The views of a scene show one set of named points, each view turned or mirrored, shifted and resized as a whole, with a little noise and some points left out.
(in the rows, 128 means zero)

Scene 1
View 1
J_298: [132 135 111  95 100 131  48 124 101 114  78 121 131 119 190 109 143 148
 109 203 150]
J_124: [101 149 146 150  92 182 140 124 168 144 184 137  75 155 108 116 140 133
  85 122  92]
J_324: [120 159 124 130 135 132 120 135 140 162 125 112 106 138 165 138 138 118
 105 186 122]
J_26: [ 92 144  86 113 139 123 159 109 114 148 123 108  83 111 169 153 119 105
 120 130 154]
J_147: [116 150 142 135  70 141 109 132 149 166 153 136 126 148 151 112 160 150
  85 161  77]
J_95: [112 167 121 118 139 133 126 117 133 155 125 112  95 144 173 133 131 119
 105 190 129]
J_255: [112 136 130 159  89 174 144 115 147 131 166 129  71 142 107 111 136 130
  94 100  98]
J_429: [100 187 123 119 115 103 151 112 140 202 138 117 113 163 196 128 152 125
  91 210  98]
J_537: [125 145 135 118 111 129  77 165 143 183 127 131 157 135 175 156 167 134
  98 203 101]
J_737: [110 167 104 132 136 110 147 113 123 171 118 105 103 141 180 133 139 113
 106 174 110]
J_407: [113 157 141 152  63 143 127 118 151 167 160 136 115 160 146  97 163 148
  80 155  64]
J_531: [137 122 101 153  61 122 101 126  93 127 100 124 140 101 155 102 169 150
 103 114  66]
J_471: [149 164 139 160 126 159 103 140 140 132 129 108 104 149 130 112 140 126
 104 168  92]
J_780: [156 132 124 173  97 154  90 149 121 118 114 117 126 116 124 108 161 140
 103 128  68]
J_819: [105 145  92 147 106 133 167  96 113 137 137 114  77 120 144 118 134 118
 106  95 107]
J_346: [ 95 145 106 139  81 115 159 121 123 185 147 129 118 129 167 133 161 133
  91 128  78]
J_761: [105 118  94 127  94 110 126 141 103 169 117 124 146  98 175 158 167 128
 112 127 102]
View 2
J_531: [104 103 100 154  89  99 203 141 185 117 113 163 121 131 158 167 116 119
  47 111 214]
J_124: [ 69 125  91 134 152  75 160  97 177 125 133 153 188  48 159 174 126 121
 155  79 172]
J_537: [ 99 108 155 130 137 118 197 115 152 100 106 168  85 133 129 162 170  94
 154 152 172]
J_298: [159 127 110 137  93 145 143  94 162  77  64 152  78 152 111 142 131 118
 113 146 203]
J_346: [ 75 138 146 169 128  75 190 141 181 138 111 178 127  93 147 152 141 134
 109  85 159]
J_761: [ 84 114 144 160 113  94 187 163 169 125 118 162  95 158 130 147 140 127
 105  90 174]
J_407: [ 85 136 114 152 142  95 205  89 180 123 116 178 150  55 171 177 140 118
 117 119 177]
J_429: [103 178 172 165 150 100 172  98 166 119  73 192 111  53 134 148 157 143
 146 142 135]
J_819: [ 82 131 110 158 116  69 125 150 175 134 115 165 166  93 132 141 110 160
  98  64 176]
J_780: [ 86  95  98 135 116  92 184 128 172 108 127 167 159  93 157 169 120 118
  70 133 209]
J_471: [ 94 100 107 110 132  95 150 111 143  93 120 166 159  84 130 162 132 120
 124 158 187]
J_324: [ 97 123 139 131 133  99 140 121 138 102 100 170 132 102 114 141 144 133
 145 141 160]
J_26: [ 93 137 138 151 114  83  98 162 155 124  99 163 130 128  95 118 124 162
 134  72 158]
J_737: [ 95 144 158 148 129  89 134 141 147 112  93 182 126  97 112 131 138 152
 124 134 156]
J_255: [ 70 115  76 138 131  76 149 118 177 127 134 156 194  67 150 163 112 134
 125  72 185]
View 3
J_124: [134 104 163 120  70 134 123 171 166 127  90 135 192 137  96 138 123 163
 107 134  62]
J_761: [137 113 103 133 110 141 140  99 114 124 117 150 146 109 145 113 141 142
 105 140  71]
J_324: [160 122 128 116 122 116 135 151 133  93 105 143 137 143 119 122 120 149
 130 136  68]
J_471: [140 115 162 137  95 117 137 164 144 100 111 144 138 142 104 120 120 149
 144 127  85]
J_407: [123  74 148 125  74 132 134 144 154 111 110 137 160 139 102 153 103 129
 116 130  57]
J_255: [140 111 171 131  71 144 125 166 162 136  99 132 182 133 111 136 141 168
 113 139  68]
J_780: [122  97 166 158  76 140 136 136 145 129 130 140 137 126 119 134 135 140
 137 131  89]
J_147: [119  84 136 129  79 128 139 136 149  98 106 143 157 132 107 136 106 127
 110 134  61]
J_26: [193 138 125 112 131 140 127 143 128 124 105 132 153 124 156 117 153 177
 111 154  58]
J_737: [177 115 124 108 129 127 137 142 127 110 115 138 131 144 132 133 126 149
 132 136  62]
J_819: [171 113 155 123  99 154 126 142 149 152 112 129 162 128 143 138 150 166
 117 144  62]
J_531: [121  98 166 176  76 153 137 115 136 132 141 142 137 102 146 124 149 135
 129 143  97]
J_429: [168  93 110  89 129 120 138 135 128  97 110 138 129 155 120 151  98 130
 126 129  40]
J_95: [177 122 129 113 126 118 132 158 135  90 101 138 134 139 124 126 121 153
 128 140  60]
J_537: [118 109 105 127 110 107 146 124 113  73 103 162 132 132 112 108 104 126
 121 131  76]
View 4
J_147: [145 161 123 101 170  96 111 147  96 162 136 108 165 124 141 161 142 133
 111  82 125]
J_429: [113 110 101 104 154 121 144 167  86 155 149 125 160 125 135 138 128 143
  68  79 139]
J_255: [181 184 123 113 143 119 121 153 116 158 115 153 177 136 172 158 113 131
 138  84 131]
J_819: [164 141 120 106 136 134 133 150 118 162 103 166 184 148 163 136 113 126
 138  94 148]
J_95: [123 136  92 115 140 131 132 155 112 127 140 130 180 130 138 129 115 124
  87  87 136]
J_346: [138 131 137  97 150 116 134 153  90 182 119 135 168 140 152 148 135 128
 113  93 146]
J_531: [148 129 130  77 176 111  86 125 118 162  96 120 191 140 136 140 152 115
 160  85 144]
J_471: [138 156  99  97 159 115  92 153 116 113 126 107 182 123 139 140 125 124
 108  77 116]
J_298: [110 126  77 116 175 123  95 103 144 117 135  96 192 122 113 115 152 100
 115  86 137]
J_780: [161 152 123  78 170 113  86 149 115 142 100 126 186 133 149 149 132 129
 142  74 125]
J_26: [128 127 111 117  99 149 153 158 117 143 117 168 197 145 156 109 100 101
 104 110 161]
J_324: [126 138  98 108 142 123 119 159 106 125 135 120 178 126 136 134 117 122
  88  89 133]
J_124: [179 197 121 122 140 106 127 162 104 157 132 140 163 132 175 169 116 137
 122  85 118]
J_761: [121 126 144  86 139 108 112 140  99 163 112 120 192 142 135 124 145  96
 124 109 159]
J_537: [103 144 123  92 154  94 100 152  92 130 143  81 175 123 120 137 141 105
  86  91 131]
View 5
J_429: [113 112 111 119 120 145 125 124 100  93 158 134  89 109 144 129 131 124
 130 117 141]
J_346: [122 107 115  93 120 134 129 139 113 108 134 143 110 117 152 149 151 124
 131  93 103]
J_147: [ 97 120 125 118 125 155 133 142 117 121 148 145 119 128 137 144 145 138
 145  96 103]
J_531: [119 126 152  90 146 138 137 125 143 129 125 144 120 138 165 134 161 140
 138  70 101]
J_819: [142 121 121  99 105 111 144 119 106 120 126 130 109 134 161 153 138 119
 135  68  96]
J_737: [133 123 128 119 118 130 128 121 109 108 142 126  92 113 155 135 126 126
 139  98 138]
J_95: [128 129 127 137 115 125 135 122 100 111 143 124 101 116 150 137 117 132
 147 102 137]
J_407: [ 98 113 114 112 120 164 137 134 115 124 153 143 116 133 133 146 144 128
 143  90  93]
J_298: [112 161 175 134 152 111 139 115 123 107 132 136 114 125 175 109 139 168
 150  97 148]
J_324: [126 127 132 136 119 136 131 127 108 116 143 126 104 116 149 140 119 135
 149 101 137]
J_761: [130 120 145  94 138 120 125 150 126 110 118 141 116 111 170 147 153 141
 131  97 124]
J_255: [127 122 117 120 100 132 149 131 106 135 133 133 123 143 143 167 130 123
 150  65  79]
J_26: [146 131 128 112 108  92 134 121  95 103 123 121 101 115 170 149 126 128
 136  88 130]
J_537: [108 122 143 131 143 152 121 154 126 112 141 135 118 106 149 140 136 152
 148 118 140]
J_124: [112 118 108 129 100 144 143 140  98 130 141 132 128 138 136 169 126 125
 153  79  78]
View 6
J_255: [ 87 119 144  96 124 120 121 127 140 131 101 120 164 154 161 117  89 133
 157 183  95]
J_761: [113 115 100  77 135 163 120  98 136 115 113 118 147 135 109 131  99 126
 112 122 118]
J_429: [137 131 119  82 174 116 131 104 112 123 126 100 152 182 151 149  92 144
 128  83 118]
J_147: [109 138 128 103 160 133 119 103 130 154 135 106 146 179 138 112  93 115
 127 133 108]
J_471: [129 143 152 107 146 131 112 101 150 131 118  89 126 165 165 130  85 131
 113 151 111]
J_346: [100 118 106  78 146 133 129 113 120 128 116 119 161 155 133 128  96 122
 139 124 109]
J_95: [135 130 144  91 155 128 120  95 142 113 116 107 145 163 159 144  89 164
 118 111 123]
J_124: [ 89 147 152  99 148 118 135 119 154 146 124 121 160 175 159 112  90 140
 151 167  86]
J_780: [116 116 131 108 128 140  98 108 133 138 111  94 135 153 147 113  89 103
 121 169 109]
J_737: [133 119 132  85 146 129 121 100 128 106 107 105 147 158 152 148  89 151
 124 104 123]
J_298: [162 116 137 122 152 168  88  52 143 135 123 117 118 158 128 116  99 155
  96 119 145]
J_26: [119 110 133  76 133 142 123 101 147  92  96 133 160 137 146 147  92 183
 131 125 121]
J_537: [133 151 122  88 166 152 126  85 143 133 139  94 127 166 120 134  93 121
  87 104 114]
J_407: [104 134 125 106 158 120 121 113 118 155 128 108 151 183 152 110  93 113
 143 141 101]

Which points are out of place in each view (at most two, in the order of its rows)? Write - if all are in place.
view 1 -> J_780
view 2 -> J_429
view 3 -> J_531
view 4 -> J_471, J_26
view 5 -> J_298
view 6 -> J_255
